Each row is a point on a tangle of strands that fork, close into loops and nearly touch. The rows are in no order.
Two points are linked if the straight distance between their rows is under 88.6.
k_51: [  9 -24 -29  -7  -7 -45   4  -6  40  -8  10  32  17  26  -1  19  39   9
  26  21 -43 -19   4  25  11 -10  -7 -35  57   5   5  16  11   1]
k_635: [-21 -70 -17  24  -5   6 -53 -40 -16  24  20  55 -18  20  -6  -4  21   3
   8 -11 -12  -2   2  24  -8  -6  27 -32  15  31  -4  10   8 -22]
k_126: [ -7 -16  12 -33  -6 -25 -16 -19  21  -6 -32   1 -15  -7 -14 -22  17 -32
  -9  28 -53 -11   1   2   5 -26  23   9 -13   2  35  10   9  -4]
k_109: [ -2  52  -1   2  23  15  -3   5 -12 -21   8  15  52   5   0  32  23  -9
  19  16  20  16  26   5  20  -4   5  -5  -6  27 -46  -2  -7  22]
k_858: [ 20  41 -17  13  -9  -1  28 -15  32  32  22  -8  25  37 -14  23 -27   7
  -9  26  27  26 -17  16 -21  57  11  20  32 -21 -42  -1   0 -20]
k_733: [ -7 -29 -28 -40  14   9 -20  -7 -16 -21 -13  44 -26   5 -21  -6  20   0
  23   6 -16   5  -9  -5   0   9  16 -11 -12  54  -3  -2  33  -6]
k_274: [ 19  24 -22   7   1   6  29  -6  23  22  42 -17  11  44 -14  30  -3  29
  15   8   6  11 -10  -1 -11  43  -9   5  23   1 -34  -1  20   4]
k_407: [  1 -13  10   4 -28  -1 -28  18  -9  49  11  -7   7  24  10 -10  -4  -2
 -22  10  12  14 -14   9   3   0 -21 -18  51 -73   1 -10  -1   1]
k_620: [ 17 -12 -13 -25   4  22  19  24  29  24  10  -6 -21  11  -1 -16 -27  -8
 -13  14  -7 -19 -37 -22 -19  29   9  36 -32  14 -16 -27   5   9]
k_919: [  7   6   5 -18   4 -21  36  35  36 -19  16  19 -25 -39 -11 -30  13  -6
  -9  25 -44 -11 -31 -23 -16  14  -6   6  23  12  29 -14  21  -2]
k_432: [  7 -15 -12  29  10  24 -16 -18   4  26   9  28  36  13  31  19 -13  14
  -3 -26  47  -7  24  35  27 -33  23   4  29   8   6   3 -28  31]
k_384: [-13 -54  -7  15  -3 -16 -29 -15 -11  12  36  35  -5  -9  -2  14   6   9
   8 -22 -17 -31  20  26 -18  -1 -32 -21  33 -24  32   9  -2 -11]
k_902: [ 24   3  -9 -25 -21  -9  -4   2  14  39 -15  18   0  21  -1 -14  -6 -33
 -42  33 -20   9 -29  34 -12  10  12 -12  53 -25   8 -40   3 -25]
k_425: [ 31  24  -7 -11  -4 -15  -7 -17  16   2 -15  24  24  12   8   5 -13 -43
 -34  62   9  21 -14  39   2  19  25  -3  18 -12  -9 -16  -5   1]
k_211: [-21   5  25   4  -9  -1  -8  17 -18  -5   0 -35 -29 -15   1 -10  -2   9
   1 -28   9  -9  -8 -18   5  -4 -10   1 -31 -30  -4  15  -3  -9]
k_62: [  8 -79  27   6 -18  -6 -34 -15 -13  30  22 -10 -14   3   3 -23   6   7
   4  18  -1  -8  24  -4   7 -11 -10  -4   5  -5  34  -5  -9   2]
k_698: [  1  58   1 -20  -6  -6  -3  -9  -7 -51 -47   3   8 -12  -5  11  17 -26
  14  24  12  10  11   0   6 -10 -13  -5 -12  22  -3   0  19  -9]
k_881: [ 18  22 -26  17   9   8  42  12  16   8  35 -30  -2  43 -14  16   3  29
  12  -8  17  -3  16 -23  -1  25   0   1   4  48 -43 -17  22   4]
k_889: [ -6  20  13  45  -7   3 -32  -2 -12  21   3 -11  26   5   5  -5  -7 -14
 -18 -20  41   9  17  18   5  -2   7  11   8 -62  -2  49 -23  -4]
k_910: [  6  -9   4  15   9  22  48  15 -17 -40  -7 -34   8   1  12  17  -9  51
  44 -54  14  29  13 -31  -7  -5 -12 -22  -5  43 -29  -3  16  10]
k_960: [  7 -41 -35 -29  37  -1  23  11  35 -23  40  -8  20   8  -6  -1   0  16
  21  14 -21   7 -41 -30 -30  12 -11  17   7  34 -27  -3  36  38]
k_700: [ 21  36  -9 -28  -4 -20   1 -26  29  -5 -26  20   5   2 -15 -10   2 -39
 -20  58  -1   6  -6  18  -2  18  22   6  -7  10  -2 -20   1  -6]
k_839: [ 18 -13  -4  33  -7  -1 -23 -14   4  22  15   4  18  25  23  17 -19  14
  -1 -18  21 -25  11  24   3 -32  10  -8  26 -14  33   5  -5  27]
k_417: [ -3 -47  22  11 -31 -30 -18  28  28  25  17 -17  -3  15   1 -17 -10  -1
 -12  24 -42   0 -18  13   1 -12   0  -7  27 -57  33  -8  -1  15]
k_334: [-13  -8  16  -4  10   7 -33 -17 -11   6 -15   6  28 -14   7  13   3 -23
   1   4  -1 -17  28  21   9 -21  11  11 -24  -3  26  16  -5  16]
k_267: [ -5   8  17  31 -29   2 -36   9 -12  12  -2  -8  23   6  14 -19  -6 -35
 -36  17  34  11  18  21  19  -8   0  17   3 -61  -2  28 -26   6]
k_501: [ 33  18 -28  29  -6 -21  53  34  17  31  13  -3 -22   8  -3   6  -2   9
  -8   3  19 -19  -7 -36  -3  26   2   7 -26  44 -12 -37   8 -13]
k_36: [  0  26  -7  24   5  25  -1  21 -27  12  15  28   7  14  57  20  -9 -46
 -42  36  27  23 -14  28   3  23   2  16  11 -38 -30   4 -39 -14]
k_987: [ 16  -9 -12 -12  -6   8   7  23 -20 -53 -23  34 -34 -15   3  -1  33  15
  30 -23  20   1   5 -23   5 -10  -7 -27  -2  68   3 -11  21 -22]
k_871: [  9 -58  19  -3   0   4   1  24  13  17  41 -24 -37   4  10 -32   5  11
 -16  12 -22  -4 -30 -26   3   3   1   5 -30 -13   1 -24  -9  13]
k_480: [ -1  -6  17  -6 -20 -23 -14  -6   1  10   0   6 -39  -9  -1 -18  23 -17
 -16   3 -15 -22  13 -13   5  -4 -14  -6   2 -20  34   4  -9  -9]
k_446: [ 12 -26 -23 -10  30  -5  21  -4  39  -4  38 -21  26  28  -8  20  -4  20
  28  15 -29   7 -32  -1 -15  14  -4   7   2  10 -17   6  21  42]
k_748: [ 40 -26 -10  -4  -6  18  -7   4 -17  44  22  16 -30  19   7  -2  13  -9
 -30  15   1  -8 -10   3   9   4  26 -18  -7  10  10 -21  -2 -19]
k_219: [ 24 -32 -12 -32 -15  25 -12   7 -11  52  25  16 -36  12   0 -13   6   3
 -34  28 -11   2 -18   4 -10  15   2  -6   8 -12  -3 -27  -4 -22]
k_813: [ 12  -8  11  41  -8 -18 -14   0  13  24  17 -21  13  21   1   8 -28  14
   7 -27   6  -6  -6  16  -9  -8  13   3  10 -53  24  31  -6  15]
k_927: [ 13  29  -8   9 -18  -4  26   7  20  47   7  -2   5  20  -5   7 -21  -3
 -19   5   4  14 -48  12 -17  44   2   2  31 -40 -22 -13  -5 -35]
k_88: [-35 -77 -13  23  14  17 -32 -46 -39  -3  19  23 -12  -3 -12 -18   4  15
  11 -41   1 -16  37  26  -6  -5  14  -6   0  35   7 -10 -16   3]
k_530: [  1 -42 -10   3 -15 -44 -10 -19  27  -5  -2  33  11   0  -4  15  14  -8
  11  12 -53 -41  19  25   9 -19   2 -19  46   4  39  22   9 -19]
k_399: [-21 -34  -3  -7  20   4 -45 -34 -21  -2 -11  16  11 -11  -2  14   6  -1
  16  -5 -10 -33  29  19   7 -18   2   0 -15  18  18  16   0   7]
k_91: [-26 -53 -21 -13   4  11 -46 -31 -35   4   9  58 -30   9 -21 -10  33   7
  16  -8 -14   4  -4  13 -14  19  29 -24  -6  35 -10   1  22 -12]
k_949: [  8  22 -21  -3   9 -16   6 -21   7 -16   2  28 -11  21  -4  20  37  10
  17 -15  12 -16   9  -5  10  -2 -18 -29  29  19  -5  10   9   7]
k_362: [  9  56  -7  13 -13 -14  32   1  -4 -33 -13 -23 -10  17  -4  12  18  11
  25 -10  19  14  19 -24   0  -4 -11 -10  11  22 -16   4  14 -16]
k_408: [  6  58  -6  20  15 -29  15 -36  -4 -30  -4 -30  13  26 -16  17  15  15
  16   4  30  36  33  -5  -6  23  17   2  27 -22 -22  17  -4 -24]
k_720: [-31  26  -4 -29 -40   2 -11  11 -15  29   3  -6 -10   8 -28 -32  12   3
 -23  10   2  12 -36 -22  10   8 -40   3  10 -58 -31   7 -34 -33]
k_890: [ 14  20 -14  10  25  37  37  -3 -21  16  -5   3  26 -17  28  13 -15  29
  -2 -27  33   6  17   2  31  -4  15 -18 -28  33 -32  -7 -15  37]
k_210: [-13  27  17  12  14  24  -5  -9 -29  -3 -19  31  26 -32  29  11   6 -26
 -24 -18  24   0  54  20  35 -18   9   6  -5  17   1  12 -36  16]
k_993: [-10 -16   9   9  12  21  -8   8   6  23  24 -42  11  26  -2  -2 -34  13
   1 -11 -10   5 -51   1   0  15  15  17 -25 -47  -7  18  -7  16]
k_591: [ 10  -1  -1  19  -2  21  44  27 -12 -42   9 -43  -4   0   1  27   5  42
  54 -33  12  32   4 -36 -17   9 -15  -7   6  35 -19   4  22 -28]
k_348: [  6 -10  14  12  15  -1  27  29  -1  -8  20 -29 -32  -9  14 -12 -11  18
   5 -27  -7  -1 -37 -39  -9   8   0   6 -33   9  -2 -13  15   1]
k_689: [ 16   8  -9 -11   0 -21  36  13  40  -6  18   8 -13   0 -11  -3   7  -4
   4  13 -38  -4 -29 -13 -14  17 -11   2  14   4  10  -4  18  10]
k_233: [  7 -42   3  21 -27 -39 -18  -3  26   8  -5   9  14  10   7   1 -11  -9
  -6  18 -44 -31  18  22  -1 -28   7 -10  38 -18  56  14  11  -1]
k_454: [ 32   9 -18  34   5 -14  60  18  33  23  43 -11  -9  29  -5   5  -2  22
   4   4   5  -8  -8 -32   0  33   5   3  -9  40 -13 -23  16   8]
k_702: [ -2 -28 -13 -49  -6  23 -15   3 -11  27  25   3 -30  -6  -6 -26  -1  11
  -4  17 -21   4 -29  -1 -29  15 -13  11 -11 -28  -8 -18  -9   6]
k_81: [  5 -69  14  -7 -25  10 -42 -12 -30  44  26   9 -15  14   5 -10  14  11
  -9  27   2  15   6  10   4  -3  -7 -10  21 -19  13  -3   7  -9]
k_547: [ -8 -64 -10  16   4 -11 -49 -28 -15  20  24  41 -16  13  -3   9  13  10
  -6 -21 -15 -26  23  21 -10  -8   3 -24  35  10  23   4  -2 -20]
k_344: [-17  -9 -13   9  25   7 -25 -50  -4   5 -31  36  -1 -10  -6   0  16 -10
  11 -27  17 -25  44  13  33 -39  17  -6  29  49  15   4 -27  -7]
k_602: [-35 -54  -8  13  33  15 -49 -42 -32 -12  -9  15  14 -25 -11  -1 -12   0
  15 -26 -12 -20  56  23   2 -23   1  -3 -19  45   8  -4 -13   4]
k_488: [  2  25   3  15  -1  13  40 -16   1  16 -14 -11   8  -9  25   0 -19  25
  -1 -43  29  -6  25  -5  34 -31  18  -4 -14  18  -4  -4 -17  27]
k_968: [-10   1   4   0  -2  16   9 -11 -24 -23 -33  21 -13 -27  15   3   7  24
  10 -51  35 -12  42  -3  14 -27  -8 -18  -3  51   7  -9   1   1]
k_762: [  2  28 -17 -10  -5  37 -10   7   4  40  15  17  24   1  13  12 -21 -18
 -33  37  16   4 -32  29 -12  32  -2  23   3 -25 -26 -10 -13  -1]
k_59: [ 14 -31   9 -16   7  19 -14 -12 -35  19  12  13 -35   2   7  -9  20   1
 -13  -4   5 -11  10   1   9   1  19 -12 -22  25   0  -3   4 -11]
k_587: [ 11  30 -27  12   6  25  18   4  -5  31  10  27  23   8  33  28 -11 -33
 -33  39  32  11 -17  23  -5  36   1  29   4   2 -46 -10 -12 -16]
k_553: [-28  36  -1 -39 -20  17 -27   5  -9   8 -14 -10 -17 -15 -22 -24   6 -14
 -21  19  -5   4 -23  -6  -3  -1 -18  14 -14 -44 -13   0 -20 -10]
k_272: [  3   2   2   4  22  -8  -1 -13  22 -12   0 -10  51  19  -3  27   3   3
  32  18 -16  -2   5  11   2 -13  12   4 -24  -3   0  21   9  38]
k_341: [ 30  -4   4   8 -16 -29  -4 -16   8  23 -24  30  -2  29   8   0  10 -31
 -27  29 -12  -1  -3  27   2 -13  23 -32  49  -8  27 -16   2 -24]
k_295: [ 16   6 -21 -28  -9  27   4   5  34  36   7   6  19  19  -8  -7 -36  -4
 -13  30 -14   4 -39  22 -28  26   3  29   9 -12 -11 -15  -4  17]
k_951: [-26   6   4 -50  22  32 -39  -3 -34 -12 -16  26  16 -32   0  22  10  -9
  12  19 -19  -1   1   7 -12  -9   0  15 -35  -6   4  -7   4   5]
k_769: [ -5  18   0 -26  -7  28 -15   8 -40 -21 -37  10 -21 -30  11  11  13 -14
  -3   0  22  -2   6  -2   1  -8 -17  -7 -27  19   2  -5  11 -31]
k_793: [ -5   2 -12  -1  13  -4 -20 -28  -7 -21 -22  38 -12  -4  -2   8  36  11
  28 -31  15 -20  26   1  18 -18 -10 -19  15  50   2   6  -1   3]
k_137: [  5  37 -10 -41  -7 -30   3 -17  40 -33 -40   6   1   3 -33 -15  -6 -31
  -4  52 -22  10   2  -4 -19   4   5  21  -1  14  -2 -20  12   2]
k_863: [ 11 -13  25  23  30  -8  35   9   5 -15  14 -51  -1   0  22  -3 -23  26
  18 -44  -8  10 -21 -36  -1   3  11   5 -24  12  -5  15   1  24]
k_715: [-10 -62  13 -13  12  -2   1  25  26   8  52 -32 -10  -8  -2 -32  -6  17
 -18   5 -34   9 -60 -26 -20  -4 -10  14 -12 -34  -1 -13 -18  22]
k_228: [ 18  24  -1  19   4   1  17 -20  -2  19   4  14  -6   7  23   7  11   7
 -12 -32  42 -13  19   6  17 -28  14 -18   5   5   6  -1 -23   9]
k_39: [ -2 -34   0 -32  15  18 -10   0 -30 -21 -16  17 -31  -9   1 -18   8  -2
   9  -3 -11  -3  -1 -11  -9   2  15  -2 -39  45  12  -7  30  -3]
k_220: [-25  23  11  13  23  29 -10 -16 -26  -9 -20   8  31 -37   3   4 -26  -6
   1 -42  27 -10  61  10  22 -30 -13   9  -8  10  10  16 -21  26]
k_492: [-18   2  30  22  -4 -10  12  34  -8 -40  17  -1 -52 -48  15  -4  17  18
  10 -24  -4  -5  -9 -37 -18  -9 -30  -7  -8   2  25   0  14 -23]
k_800: [ 13  23 -18   4   3  25  42  28  -3   7 -20 -31  12  -3   1  16 -21   7
   2   4  35   2   4 -19   3  25  -6  19 -37  51 -46 -17  19   4]
k_263: [ -5  39  21  37  19  11  28 -13  -8  -3 -22 -27  44 -10   2  -3 -29  22
  18 -41  21  26  30  -1  25  -1  31  11 -20 -14  -7  30 -21  29]
k_806: [  7  15   9  12  -7  -5  24  21  -8 -47 -13   7 -34 -26  13   7  15  10
  27 -38  13  -6   2 -27  -7 -21 -23 -15   3  38  15   1  13 -17]
k_367: [ 14   5 -18  15   1   7  43  30  -4  36   7 -24 -20  -4   4  19 -25  19
  -2 -12  23 -11 -13 -31 -10  28  -1  20 -41  38 -35 -25  19  -7]
k_398: [-12  45  21  31  21   5  -1  -2 -18  -4  -9  -4  58 -20   7  16 -19  -9
  16 -19  11  17  33  10  15  -2  17  15 -25 -10  -6  31 -20  32]
k_592: [ -2  62   6  19  -4 -11  17  -6  -8 -51 -33 -57  10   8 -23  17  -3  17
  19   4  30  45  34 -15  -1  25  20  13   4   0 -25  -1  -5 -36]
k_73: [  5  19 -11 -28 -11   6   6  17  13 -66 -35   0  -4  14 -19   1  33 -22
  24  25  -6   9  15 -13  -2 -12 -12  -6  -3  51   4  -7  30  -6]
k_572: [ -7 -22  17  -3 -17 -10 -36 -33 -15  16 -11   9 -20   1 -14 -13  23 -36
 -16  16  -5 -21  40   0  10 -21  -7 -10  19  -8  40  23 -11 -30]
k_509: [-19  -5  -8 -44  17  27 -28  -7 -15   9   6   5   8 -13  -3  10  -8   2
   2  14 -14   3 -27  13 -21   0 -11  15 -30 -26  -5  -1   3  19]
k_128: [-16  21  22  14 -16   7  17  12 -25 -10 -27 -26 -22 -30  14 -11 -16  17
   0 -48  25 -12  26 -25  11 -28 -12  -8 -26   5  11   4  -7  -8]
k_161: [-32 -45  17   4  11 -34   0   6   4 -21  31  17 -12 -39  -5   4  18   8
  10  -9 -35 -29 -10  -7 -23  -6 -22  -7  20 -19  37  21  13   1]
k_975: [ -1  15   1   0   4   9 -15   9 -21  10  -1  29   7   2  36   1   2 -62
 -56  60  13  28  -2  26   9  14  11  19  10 -34 -22   2 -45 -29]
k_921: [-15  42  17  15   5 -20  -5 -15  -3 -42 -45  -7   9 -21  -7   6  -8 -12
  27 -38  14 -16  38  -6  -1 -31 -20   2   1   9  32  27   3   2]
k_796: [-15  19  24   3  31  16 -10  -2 -10  -7 -10 -11  49 -17   8  18 -17 -11
  19  -1  -3  -2  10   8   5  -2  10  11 -38 -14   3  15  -9  40]
k_551: [-14  75  14  -2 -11 -25  -3  -8  -6 -38 -51  -7  -7 -25  -8  -4  -9 -29
  -5  12  26  14  -5  -3  -3   3   0   2 -15 -12 -12   4  -7 -33]
k_664: [-34  36  15  13   6  35   6  32 -42  -4 -33 -47  11 -27   0  18 -22  21
  11 -23  15  25 -12 -13   7  23   7  17 -35 -12 -28  18  -3 -28]
k_292: [ -6   0   8  34 -11  17 -12  -7 -19  33  19 -13   5  -6  14 -11 -12   3
 -14 -41  53  -8  39   8  22 -19 -10   9   0 -38   1  20 -32   8]
k_415: [ 15  40 -16  -1 -15  19  32  21 -13 -32 -32 -14   3   0   5  16  11  14
  24 -20  39  12  24 -15  12 -15 -19 -28  -6  52 -25 -11  10 -18]
k_107: [ -1   5  14  25 -12   0   1 -16  -6  27   6  -5 -11  -7  11 -19   1  -5
 -23 -40  40 -18  42  -3  21 -37   4   3   5 -14  16  -6 -32  -2]
k_206: [-23  24  12  23  10   0 -13 -19  -4 -11 -27 -11  10 -23  -5  -3 -18 -17
   5 -50  26 -21  51   7   6 -30 -17  14  -7  -9  31  22 -17   8]
k_353: [ 14  31 -20   7   4 -21  32   6   7   0  17  29 -28   7   2  20  37  13
   8  -8  -5  -6 -10 -21  -6  14 -33 -26  27   8   5  -4  15 -20]
k_364: [ -2  41  -1   4   9  35  25  24 -25   5 -26 -37  10 -23  12  26 -24  11
   6 -10  21  15 -17  -9   3  25   0  15 -38  24 -37  -3   5 -11]
k_711: [  1   9   8  13 -25  -9   0  31  14  50  21  -7  -4  27   3 -14 -19   1
 -33   2 -18  20 -41  11 -13  18 -12 -16  42 -61  -5 -27 -13 -25]
k_982: [ -9 -26  20   5  28  -7  28  32  24 -10  48  22 -16 -50  -3 -25  24  20
 -14  19 -30  -3 -34 -20 -18  10  -6  -4   2  -4  26  -8  23   3]
k_816: [  2 -24  21  32  29  -7  31  30  10 -17  49   9 -31 -29  19 -15  13  32
  -4 -10 -12  -7 -20 -26 -13   3  -4  -6 -15   6  18 -12  14  12]
k_837: [ 20  25 -15 -26  -8 -35  26  -2  29 -44 -20   6 -14  14 -31  -9  22 -25
   5  30  -8   0   5 -12  -3   1  -6   4  10  34   7 -15  30   3]
k_119: [ 20  -8  -7 -10  30  44   8   2 -24   1  -9   3  27 -15  16   6  -6  15
  -2   4  11  -2   6   5  26  14  23  -6 -47  46 -25 -17   0  31]
k_304: [  4  53  -6  17   2 -40  25 -23   7 -31   2 -20 -12  22 -17  13  19  17
  27  -8   7  26  19 -16  -8  13  -5  -7  34 -10  -4  16  11 -16]
k_325: [  9 -50 -20 -17  22  -7   1  -3  31   0  21  -4  33  17  12  21 -18  18
  23  15 -41  -6 -40  13 -16  -8  11   6  -3 -14   7  11  15  33]
k_133: [  9 -51 -16 -21  41   5  21  12   9 -38  22 -13   6   3  11  -4  -3  12
  19 -16  -1  13 -40 -28 -17  14   0   8 -25  40 -22 -16  38  31]
k_936: [-13 -48   3 -25  -3 -18 -10  -2  -2   6  31  25 -22 -18   1   1  19   6
  -1  -1 -40 -17 -11  11 -17  -5 -17 -11  16 -32  23   0  12   2]
k_543: [ 15 -36   9  22 -36 -35 -36 -21  11  19 -13  14  -4  24   6  -6   1 -20
 -27  20 -22 -13  24  20   9 -35  24 -19  46   1  53   2  -1 -12]
k_996: [ 24   2  -2  -8 -19   5 -15   0  -8  32 -13  16   7  18  14 -10 -13 -40
 -56  58   5  21 -19  34   3  12  30  -1  41 -26  -2 -24   1 -15]
k_526: [  2  -4   9 -29 -34 -21 -15  -2  29  15 -16 -14 -19  10 -23 -39   1 -28
 -37  38 -34  -3 -21  12  -4  -3  11  -2   2 -34  21 -20 -19  -6]
k_379: [-11  14  22  46  19   3  -1  -6  -1  -1 -19 -37  27  -2 -10  -8 -29  18
  15 -57  16   2  26  -4   9  -2  27  22 -11 -34  12  41 -21  20]
k_701: [-22 -39  20  -3  -6   7  -6  21  12  15  44 -41  -7  21 -14 -30 -16  22
   0 -15 -23  11 -59 -27  -9   5  -7  16 -19 -51 -10   5 -25  15]
k_227: [  9   0 -25 -43 -20 -31  13   4  43  23  -7  12  17   9 -12  -8  -5  -8
   9  16 -58   3 -27  43 -24   0  -6  -6  47 -32  11 -19   1  -5]
k_34: [ 14  -7 -19 -11 -13  32  25  27 -16 -46 -28   8  -6  -4  -2  16   9  27
  32 -24  32  13  14  -9   8 -10 -13 -35 -20  64 -25 -19  18 -13]
k_502: [ -2 -57  12 -14 -42   2 -50   2 -18  49   9  -2   6  14  -2 -22   0   5
   0  22  17  19  -2   4  24   1 -33   0  35 -56  11   1  -5  -1]
k_414: [  7  59  -9   7 -10  23  29  20 -15 -40 -37 -13  28 -19  -2  22   7 -12
   7  13  37  32  37 -12   9  -4 -10 -11 -14  45 -43 -10   5 -19]
k_588: [ 22 -38  -7 -22  14   8   7   7  12   9  17  -7 -14  11   5 -11  -8  -4
  -7  11 -22 -16 -35 -10  -5   5  12  13 -25  11  12 -15  12  25]
k_561: [-24 -25  10  20   2 -41 -13   0  17 -17  13  -1  -2 -27 -17  -1  -4  -9
  12 -20 -30 -35  14   0 -12 -12 -28   3  23 -34  43  39   4   0]
k_999: [  9  39  -9 -11  19  27   9  -5   3   0   2  -1  35  12   1  18  -2 -15
  10  31  15   7  -5   6  12  22   3  18 -29  23 -33 -10   4  24]
k_770: [-14  -9   8   1   4  14 -42 -46 -20  18 -21  24  -5  -9 -14  -5  18 -38
 -14  -1   1 -12  47  12  24 -35  18  -8   7  36  17  27 -11 -25]
k_436: [ -9  21  -9   0  29  16 -29 -12 -11 -18 -15  30  37   2  -1  28  34   1
  26  10  15  -3  43   8  32 -12   6 -14   3  36 -26  -3 -15  28]
k_500: [  3   8 -11   3  11 -12  24  16  -6 -15  34  28 -32  -8   9  22  20  31
  23 -21  -8  -3 -26 -18 -16  20 -25 -17   0  11  -2  -5  26  -8]
k_400: [ -4 -17  28 -19 -13 -19  -8  -3   3 -20 -19  -4 -47 -19 -10 -27  28 -24
  -9   8 -35 -18   7 -23   4 -19   3   2  -8  14  40   8   9  -5]
k_511: [-23  15   9 -30 -38 -23  -3  13  28  -7  -1 -21 -12  15 -43 -55 -10   1
 -32  17 -36   2 -37  -3  -4 -10 -10   7   4 -45   0 -10 -36  -6]
k_903: [ -9  30   6 -10 -12  -3 -11  -7   0   6 -11  -1   3  -3  -3  -3  -3 -23
 -23  21   5  -2 -15  15   1   4   3  -1 -13 -46  -1  12  -8   0]
k_290: [-20 -14  10 -51   9  37 -29   5 -36 -28 -26   2 -19 -27   8  -2   4  -4
   6   2  -4   4   1  -5 -13  -5 -12   7 -38  16   0 -10  18  -8]
k_931: [ 15 -25 -14 -25  41  29  11   5  -3  -9   0 -10  18  12  12   5 -15  16
  16  -6   0   2 -23  -8   0  16   3   4 -44  38 -24 -19  24  39]
k_357: [-19  56  19   3   3 -25 -20  -5   4 -27 -25  -5  15 -17 -20  -6 -25 -23
 -11  22   5  24 -14   9   2  12  24  18 -28 -36 -16  10 -17  -6]
k_535: [ -1   8 -33 -32  -5 -26   6 -18  37   2  -6  24  27  30 -16  17  18  -7
  15  32 -40  -4  -9  32  -3   6 -10 -15  36  -6  -6   0  15   3]
k_581: [ -7   5  15  34   8   1 -17   1  -3   4   0 -33  23  20 -18   0 -28  15
  12 -27   3   9 -15  11   3  13  35  22 -12 -59   7  43 -16  12]
k_596: [ 27  -2 -14 -18 -24  14  20  15  50  48   5  -1  -1  22  -7 -17 -35   1
 -28  20  -6 -17 -37  -1 -24  36   8  36  -3   2 -11 -33   2  13]
k_93: [ -9  74  10  19  -1  10  25  11 -12 -47 -30 -34  31  -3  -9  17  -2   6
   8  11  23  44  50 -13  -4   6   9   0  -3  20 -45 -10   3 -18]
k_913: [ 11   6  -8 -38 -23 -31   5   6  45  22 -12   9   4   3 -15 -37 -19 -23
 -22  27 -48   2 -33  39 -28   8   6   4  35 -23  11 -32 -19 -13]
k_481: [-20  24  22  -9  11  21 -24  -9 -48 -15 -39  14  -3 -35  16   3  22 -27
 -18  -9  24  -8  37   1  21 -15  -8  -2 -18  10   4  19  -6 -13]
k_690: [ 16  15  -6  -5   4 -30  16 -14  27 -14   4 -10   6  16  -7  11   1  -9
  21  16 -19 -10 -19   2   4   1  -3  -6  -6  -5  10  11  15  28]
k_628: [ -2  -3   7   3 -26   9 -33  12 -24  19  -5   2   7   6  28 -21  14 -45
 -49  56  23  36   6  21  32   4   6  16   5 -43 -16  12 -39 -17]
k_885: [  3  -6  -9   0  15   1  22  11  -9 -36  22  -1 -18   6  -5  22   7  36
  42 -20   5  11 -19 -23 -20  15 -18  -3   3  31 -20   3  38   1]
k_941: [ 23  33  -9   3  -5  -1  22  -3  15  22   4 -14  13  14   1   6 -21 -12
 -10  23  27   0 -22   5   3  30   6  17 -22  11 -31 -10   5   2]
k_662: [-31  22  11   4  -9  15   6  29 -34  -4 -19 -41 -28 -13  -5  13 -11  21
  12 -37  10   5 -26 -27  -5   6  -4  10 -30 -20 -18  12   6 -35]
k_891: [-17 -14  15   1  -1  18  -6 -11 -28 -19 -22 -11 -27 -45   3 -20 -16   8
  -2 -56  26 -22  53 -10   9 -33 -25  -2  -6  25  18  -7 -12  -6]
k_462: [  6 -67  31  23 -21 -25 -16  19  22  18  37  -9 -10  -2   7 -15  -1   9
 -12  16 -29 -14   3  -3   2 -20 -14  -3  16 -33  44   0  -9  11]
k_991: [  5 -52  -2  -4  -7 -32  -6   4  44   5  13 -15  23  15  10   4 -19  -3
   2  24 -53 -12 -35  15 -14 -18  14   6   7 -40  25  10   9  26]
k_923: [-10  11   6  18  -1 -50   0 -20  17 -28 -13   4  -6 -15 -12   4   3 -13
  14 -23  -9 -26  24  -2  -5 -23 -11  -1  13 -12  49  31  -2   8]
k_22: [ -1 -11  19  27  19   4  39  -2   2 -33   6 -27   6 -12  21   3 -13  46
  36 -66   9  17   7 -34   3 -11  -3  -8  -2  36   1   7   9  24]
k_284: [-32  23  13  -8 -29 -20   6  25  16   6  13 -15 -25   5 -37 -38   5  11
 -22   0 -30   9 -36 -22   1   6 -26   6  11 -49  -1  -5 -27 -28]

How many points has the smallest loop of links through each point below? Write - if it is on no loop.
k_206 | 17
k_951 | 8
k_720 | 17
k_414 | 7

A tip is a point with one link. Name the tips that can be reached along the links from each point below, in the order of the rows.
k_662 | k_126, k_432, k_88
k_806 | k_492
k_109 | k_436, k_941

A fork is a point with three links, a tip a point with one. Leave the first point through the second and follow the links. Name the first fork or tip that comes.
k_364 / k_664 | k_793
k_488 / k_228 | k_581
k_91 / k_635 | k_290
k_551 / k_357 | k_913
k_923 / k_561 | k_39

Name the points in between on the shortest way along the links from the first point to the second, in order.
k_526 / k_73 | k_913, k_902, k_996, k_425, k_700, k_137, k_837
k_480 / k_816 | k_572, k_770, k_344, k_793, k_949, k_353, k_500, k_885, k_591, k_910, k_22, k_863, k_348
k_931 / k_295 | k_119, k_890, k_488, k_228, k_107, k_292, k_889, k_267, k_628, k_975, k_36, k_587, k_762
k_587 / k_715 | k_762, k_295, k_596, k_620, k_588, k_871
k_367 / k_353 | k_800, k_364, k_664, k_662, k_211, k_128, k_891, k_968, k_793, k_949
